Points on a hilly landscape, in no order, each with its height.
From any point a climber takes the steepest step (rise divided by distance) to one of its 5 nearest points. It stops when none of these is higher. Distance is the straight distance between rows; heights are no part of it.
risa: [-4  5 12  1  2  5 20 31]  h=42.9
legid: [  9  15   7  -6 -28   0  -4  26]  h=65.7
Dadom: [ -2  -3 -10   7  11   1   7  -1]  h=27.2
mos: [-10  -1   8  11  15   6  23  25]  h=44.8
nus: [-12  -3  13  12  17   6  25  28]  h=39.1
ziru: [-13  -8   7  17  23   5  22  13]  h=37.8
seteg: [  3  -6 -11  -1   8   0  -7 -17]  h=40.0
sifo: [-14 -12  21  -5  18  -2   5 -36]  h=40.7
tuvol: [  6   1 -18   2   1  -3  -7  -2]  h=34.5
pazur: [ -1  -6  -9   5  11   1   3 -12]  h=34.3
Zap: [ 10  16   0  -5 -29  -2 -10  24]  h=48.5
zera: [  3  -1 -14   4   5  -1   0  -3]  h=29.5
kovif: [-5 -1 -6  8 12  1 12  8]  h=30.6
gez: [  4  -5 -14  -3   5   0 -13 -20]  h=42.1
mumu: [ -6  -9   5  -4  14   1  -2 -32]  h=41.8
gadab: [ -7 -12   2   1  17   2   5 -25]  h=46.2
nasu: [ 10  -4 -19  -7  -2  -2 -26 -21]  h=37.9
gar: [  9  13  16  -9 -25   3   6  29]  h=26.1
mogo: [ 16   9  22 -12 -43   7  -4  22]  h=25.7
dupo: [ 1  7 17 -4 -8  5 17 33]  h=34.7
romu: [ 4  9 -8  2 -6 -2  2 18]  h=4.4
sadu: [-17 -16  26  -1  21  -3  10 -33]  h=33.6
kigef: [ 10  10 -17   1 -18  -6 -15  13]  h=52.5
godo: [ -7  -6   8  -8   9  -1  -7 -37]  h=46.8
mov: [  9  13  -8  -3 -24  -4 -11  20]  h=57.6
vud: [  7   9  19  -9 -19   5  11  30]  h=25.5
sek: [ -1  -5   0 -10   7   1 -16 -36]  h=62.1
Vel: [ 10  -2 -22  -3  -4  -3 -23 -14]  h=38.0
Fegus: [-10 -11   1  12  21   2  17  -6]  h=40.2
maz: [ 13  13  12  -9 -40   3 -10  23]  h=38.1
kes: [ 17   8  20 -11 -48   7 -11  19]  h=26.6
Nos: [  5   6 -14   3  -2  -1  -1  10]  h=21.7
fizeg: [-10 -15  11   3  20  -1  10 -27]  h=56.6
baf: [ -9 -14   3  11  22   1  15 -13]  h=45.0
roze: [-6  4  2  6  8  3 16 24]  h=57.2
Vev: [-20  -9  31  -6  17  -6   6 -36]  h=34.2
bodu: [ 11  16  -4  -4 -35  -4 -18  21]  h=51.7
rido: [ -5  -5   4  -9   9   1 -10 -38]  h=50.4
tovul: [ 2  9  9 -3 -7  4 13 30]  h=27.7
bame: [-1  6 -5  4  3  2 11 19]  h=60.9
kede: [  9  12 -13  -1 -16  -5 -11  16]  h=51.6
ren: [  5   5 -18   3  -1  -2  -5   5]  h=30.7
bir: [ 12  15   8  -8 -41   0 -15  23]  h=44.5
dap: [  4  -6  -9  -8   6   1 -16 -30]  h=48.3
debom: [ 1  7 -6  4  0  1  8 17]  h=31.8
Biki: [ 10   4 -23   0  -8  -5 -18   0]  h=35.9
Bugu: [-18  -8  28  -8  16  -5   4 -38]  h=36.5
Nere: [  3   3 -12   4   2   0   3   8]  h=16.5
kofek: [-11  -6   3  13  18   3  20  15]  h=39.0
molab: [ 11  12 -17  -1 -25  -8 -21  14]  h=51.4
kitun: [ -6 -11  -3   8  17   1  10 -12]  h=38.7
Rit: [-4  3 20 -2  2  7 22 35]  h=36.0
bimu: [  5  11   3  -3 -12   1   6  26]  h=17.3
para: [-10  -8  15  -8  12  -1  -3 -38]  h=42.3
mudez: [-11 -12  12  -4  17   0   3 -34]  h=45.7
dut: [  7  12  11  -6 -18   4   7  28]  h=18.0
vefaz: [ 12   0 -25  -4  -8  -5 -27  -9]  h=36.9
medo: [-6 -4 -3 10 14  3 14 10]  h=34.4
fadan: [  0  -8  -6  -2  10   1  -5 -27]  h=45.1
rik: [ -1  -5  -1  -8   7   1 -14 -35]  h=57.4
dufi: [ 10   1 -21  -1  -5  -4 -18  -7]  h=36.8
buf: [-12 -17   9  11  24   0  16 -17]  h=53.5
bago: [-12 -13   4  16  24   2  21   0]  h=37.6
morar: [ -9 -14   4   8  20   1  12 -17]  h=44.4
puz: [  6  13  -3  -2 -16  -1   0  23]  h=62.0
lami: [  9   6 -20   1  -6  -4 -14   4]  h=35.3
Disa: [-14 -16  19   1  21  -3  10 -31]  h=43.4
lokim: [  7   0 -19   0   1  -2 -12  -8]  h=37.0
maf: [ 11   8 -22   0 -20  -8 -23   7]  h=51.2
bomu: [  7   4 -18   1  -4  -3  -9   4]  h=33.7
manu: [-3 -3 -8  7 11  1  9  4]  h=27.5
buli: [ 12  15   1  -5 -37  -3 -16  22]  h=49.6
mumip: [-10  -8   1  14  20   3  18   5]  h=35.8
bemos: [ 11  -4 -23  -8  -6  -4 -35 -21]  h=35.7
vamed: [-10   1  13   7  11   7  23  31]  h=38.9
Vufu: [-22 -10  36  -6  19  -7   8 -34]  h=29.7
luz: [  6  -4 -17  -4   2  -1 -17 -20]  h=40.3
Sozi: [ 1 10  1  0 -7  2  8 25]  h=65.8

For each start below, name the point where the climber stops.
ziru | Sozi
kofek | Sozi
vud | Sozi
mumip | fizeg
gez | sek

Two climbers start at each pair of points below. Name the first point that both come to, or write -.
manu and debom | bame
seteg and nasu | sek
para and sadu | -
nus and Dadom | -
Bugu and bago | fizeg
